Points on a hilly landscape, in no order, each with its height.
From any point a ball rolls to the lowest of the 2 points nearest to it. It stops when none of these is lower. Distance is the straight distance between rows; heights are no part of it.
k_344 (h 628): [ 88 181  94 136  89 111 112 114 140 158 106 100  74 102 103  82 113 142
  75 120  96]
k_987 (h 467): [110 130 140 123 128 113  63 119 100 139  75  98 145 125 128 103  77  79
  82 169  61]
k_120 (h 657): [152 151 135 122  95 135 129 118 138 195 128 147 119 151 115 149  81 129
 122 158 145]
k_384 (h 352): [116  70 127 123  69  96 139 107 128  88 151  93  98 150 145 147 128  89
 148 145 122]
k_498 (h 868): [147 123 159 165 109 131 118 171 132 129 171 103 171 142 136 170 194 182
 150 135 199]
k_555 (h 550): [154  94 110  95 164 127 109 119 127  91 140 179 156 110 156 140 120 180
 134  80 129]
k_713 (h 774): [117 177  77 152 143 156 161 112 138 199 103 132 118 136 121 125 145 168
 107 104 152]
k_895 (h 660): [ 86 171  67 127  90 127 123 128 135 160 129 104  87 132  75 105 108 153
 114 153 104]
k_839 (h 602): [118 197  92 149 106 102 106 158 129 140 146  93  82 101 106  88 134  98
  77 130  73]
k_291 (h 630): [120 170  57 159 135  96 130 124 124 137  91 112 104 183 124 112  93 109
 123 124 106]
k_985 (h 458): [155  90 117  89 167 135 147 113 135 137 146 134 116  97 149 128 117 115
 124 142 103]
k_507 (h 288): [146  68 159 100 104 190 115  90 103 113 156 128 186  82 173 184 137 136
 161 127 146]
k_457 (h 408): [ 96 135 155 106 143 123 122 106 109 165  99 135 166 149 143 108  57  90
  86 151  93]
k_955 (h 169): [150 147 107 185 111 124 162 119 148 165 120 136 122 164 127 160 144 150
 171 117 204]
k_330 (h 743): [155  84 128 135 104 151 123 144 101  60 149 167 153 101 132 172 130 119
 160  82 102]
k_735 (h 317): [138  71 169 104  99 112 111 103 166  73 154 160 106  63 136 126 116 158
 147  90 119]
k_597 (h 559): [110 204 126 134 143 115 121 190 115 130 136  77  52  92  81  91 152  86
 113 141 108]
k_114 (h 304): [114 148 130 146 148 135 178  91 122 130 133 116 118 177 129 146 135 171
 168 141 193]
k_947 (h 707): [105 150  99  89 162 137 158 155 154 142 119 140  93  97  80  46 126  86
  85 109 108]
k_786 (h 503): [152  96 126 121  99  82 125 140 149 104 163  85  56 114 140 117 129 110
 135 135 135]
k_29 (h 512): [116 119 129 107 100 110  87 118  76 150 123 110 140 111 122 142  98  68
 105 139  61]
k_584 (h 15): [132  64 108 116 112 128 137 105 160  88 152 112 122 142 122 147 145 141
 167 160 146]
k_34 (h 529): [148  92 114 105 150 137 123 130 120 183 121 159 147 121 128 123 124 112
 119 121 134]
k_228 (h 603): [121 140  77 142 133 151 153 140 143 185  77 150 148 183 104 103 135  92
 132 110 139]
k_54 (h 530): [157  65 154 143 135 121 138 138 179  42 126 140 122 112 130 124 128  84
 175  92 107]
k_986 (h 487): [125 107 121 124  97  88 157  91 131 116 126  87  88 183 144 157  98 102
 143 134 147]
k_802 (h 441): [140 129 129 107 138 130 145 127 105 149 159 117 111 120 154 138 101  92
  93 193  82]
k_363 (h 429): [115 141 181 103 156 107 152 132 125 131 133  91  58 108 111 117 104  53
 118 150 121]
k_278 (h 388): [189 103 120 171 137 133 154 120 196 100 123 154 111 112 113 144 121 156
 176  96 149]
k_916 (h 698): [ 78 127 102 113 121 139 151 121 147 117 119 134 113 149  77 103 123 140
 150  97 130]
k_950 (h 752): [111 139  52 122 147 147 147 132 153 164 124 158 110 102 117  94 151 144
  93  87 133]
k_568 (h 618): [133 142 114 168  86 122 115  95 146 186 150 107 111 142 115 149 112 127
 127 188 126]
k_481 (h 631): [104 221 159 134 119  94  94 174 105 119  92  99  76 113  90  49 103  75
  66 165  88]
k_913 (h 825): [135  98 183 130 129 149  97 118  79 143 124 122 206 162 195 180 168 125
 148 114 199]
k_86 (h 653): [109 158 112 122 116 109 150 149 131 121 139 129  73 129  93 102  97  93
 146 102 125]
k_832 (h 136): [164  54 155 107 107 195 113  95 145  59 131 118 189  71 161 179 168 164
 149 124 138]
k_435 (h 589): [158 131 138 147 111 106 142 155 160  92 143  76  29  95 133 137 144  97
 175 108 134]
k_583 (h 381): [125 114 135 133 104 162 146  93  99 124 153 134 167 111 164 169 145 158
 140 121 147]
k_671 (h 792): [124 148 113 128 173 151 171 121 129 180 113 141 122 162 133 123 110 167
 103 126 146]
k_491 (h 410): [171  81 157 152 106 137 114 101 171  44 113 149 143 123 168 165 160 184
 140  97 138]
k_543 (h 784): [149 103 164 132 144 154 106 146 120  72 120 173 220 119 133 163 161 159
 157  97 168]
k_198 (h 614): [128 130 136 124 109 114 126 140 149 143 155 145 105 106 104 115 124  72
 150 118 109]
k_134 (h 337): [159 107 149 121 181 142 162 124 123 142 108 156 162 162 150 158 141 139
 166 111 176]
k_793 (h 740): [ 85 147 130 101 168 153 158 134  99 147 123 152 207 171 122 116 156 153
 122 148 172]
k_887 (h 649): [151 168 142 148 167 121 154 153 141 116 124  97  20  65 127 105 142  97
 150  87 136]
k_620 (h 319): [139  99 183 106 142 110 146 116 150  90 136 126  78  76 130 129 104 131
 140  87 120]
k_367 (h 365): [119 153 133 123 126 123 111 103 110 135 147 111 141 138 121 131  64 133
  77 216  54]
k_992 (h 294): [128 129 129 126 117 144  69 126  89 163 121 126 177 160 108 137  80 132
  89 214  71]
k_258 (h 604): [106 221 134 117 148 123 110 200 115 137  94  81  54 106  90  46 136  72
  71 143 118]
k_319 (h 584): [151 122 113 135 180 138 139 133 134  89 131 185 160 111 135 122 173 197
 148 111 139]
k_452 (h 612): [151  92 147 112 197 126 150 167 145  89 105 117  93 110 122 124 130  55
 143 105  94]
k_233 (h 443): [100 120 133 141 133 142 162  89 145 127 155 168 146  98 142 138 141 152
 134  98 122]
k_795 (h 765): [ 93 127 171 101 159 161 120 126 113 104 118 163 204 128 132 116 170 174
 143 107 180]
k_389 (h 791): [113 177  88 142 119 127  94 129 131 203 109 149 147 149 121 115 142 161
  92 114 161]
k_144 (h 348): [152  93 121 121 150 143 188  99 137 121 143 122  91 129 165 147 108 145
 133 129 140]
k_465 (h 331): [126 156 162 108 154  90 138 132 125 146  96 100 111 152 129 111  81  59
 101 157  96]
k_669 (h 731): [ 96 110  84  98 155 138 145 112 147 138  98 157 139 130  94  83 139 148
 113  87 146]
k_908 (h 292): [152 110 120 164  95 142 146 139 163 133 138 132 117 127 141 146 126 114
 190 106 169]
k_318 (h 642): [110 130 100 140 113 112 121 145 120 106 160 149 162 190 145 139 131 147
 146 147 134]
k_642 (h 505): [131  91 159 112 173 148 129  92 141  81 130 177 166  80 155 135 121 141
 141  94 113]
k_769 (h 437): [144  92 167  92  84 123 123 106 137 106 179 157 113 108 152 135 102 154
 145 146 149]
k_471 (h 685): [139 163 159 143  91  95 123 129 144 197 135 143 108 135 124 114  58  99
 118 141 122]
k_970 (h 886): [105 156 147 180 127 135 139 135 118 116 149 115 155 144 118 164 191 199
 151 118 173]
k_635 (h 615): [125 139  83 136 148 138 148 152 119 111 157 169 153 169 133 125 152 180
 131 130 156]
k_77 (h 801): [168  86 174 124 129 149 109 137  81  98 115 135 187 163 152 173 172 179
 154  97 184]
k_690 (h 451): [181  91 155 154 145 132 118 120 208  60 103 149 123 108 123 131 143 156
 162  85 117]
k_645 (h 848): [115 128 162 140 124 123 110 146 108 132 152 105 214 174 167 146 193 153
 146 141 196]
k_796 (h 571): [108 170 108 150 126 129  95 119 123 165  65 104 151 209 100 111 111 165
  87 172 118]
k_661 (h 225): [133 138 100 103 127 143  91 128 110 192 125 152 179 129 114 122  88 136
  86 188 106]
k_257 (h 659): [121 130  66 136 121  82 132 137 120  98 133 134 112 160 143 126 110 121
 129 134  98]
k_2 (h 215): [156 129 138 130 132 117 181 117 153 106 125 137  51  93 144 136  97 142
 149  81 125]
k_778 (h 680): [139  70 157  74 126 135 106 140  99  89 167 110 129  83 142 152 130  76
 149 119  86]
k_805 (h 684): [131 150 114 118 182 117 148 163 136 130 114 134  58  76 112  73 143  96
 104  77 110]
k_4 (h 619): [137 105 161 105  93 122 111 152  87  85 172  82  93  88 135 132 140  76
 116 160  91]
k_402 (h 676): [102 113 101 109 104 123  85 117  98 125 142 130 181 152 138 147 127 127
 129 164 131]
k_817 (h 899): [ 93 154 118 171 140 151 142 148  82 152 128 113 180 139 109 160 217 183
 124 115 166]
k_552 (h 599): [103 174  80 172 107 124 112 120 103 155  83 116 147 208 100 149 108 152
 117 128 125]
k_756 (h 310): [163  53 146 125 102 150 128 100 160  71 143 130 154 116 159 156 167 173
 165 134 162]
k_510 (h 506): [105 147  84 130 130 116  64 119 113 156  77 103 159 141 117  79  89 133
  60 160  52]
k_517 (h 662): [162  78 155  86 159 120 130 166 102  89 131 133 129  85 131 114 132  64
 152  72  79]
k_674 (h 575): [111 137  97 170  96 129  89 100 165 201 120 110 148 137 120 110 112 131
 100 199 106]
k_722 (h 569): [117 125  98 125 116 123 144 140 138 185 106 133 136 126 115 108 126  96
 111 136  98]
k_579 (h 808): [ 89 160 123 141 112 108 115 114 129 172 140 146 167 133 138 115 168 175
 123 102 192]
k_226 (h 502): [121 167 163 128 158 103 141 165 107 104 155  86  56 110 112 110 153  64
 107 153 105]
k_724 (h 723): [155  91 126 106  92 149 118 147  95  97 181 150 164  78 167 157 127 104
 132 114  94]
k_683 (h 536): [103 162 104 163 109 123  83 106 147 172  79 120 138 145 114  96  81 153
  84 171  81]
k_975 (h 256): [157 138 141 170 152 145 153 139 161 150 104 160 149 157 142 148 156 171
 161  94 188]
k_186 (h 407): [102 182 129 147 100 117 172  86 122 127 130 147 102 163 126 147  99 160
 142 124 140]
k_665 (h 711): [ 98 130 134  87 144 141  96 111  93 159  98 117 215 170 128 130 131 123
 118 160 145]
k_43 (h 561): [117 147 203 103 127  95  99 177  71  92 147  89  66  99 103 135 153  72
 114 158 117]

Where does a ball stop that starts at each point below?
k_77 -> k_832
k_669 -> k_2
k_319 -> k_832
k_257 -> k_987
k_517 -> k_955
k_120 -> k_987
k_228 -> k_2
k_344 -> k_465

Call two points neighbours if one is among the 2 nearest of the other. Go from one point of each pair to the other, from neighbour to neighbour, staying as low as possible. Name the highest point that can't be avoided.
k_384 and k_2 -> k_769
k_584 and k_832 -> k_756
k_384 and k_661 -> k_985
k_735 and k_2 -> k_620
k_584 and k_955 -> k_690
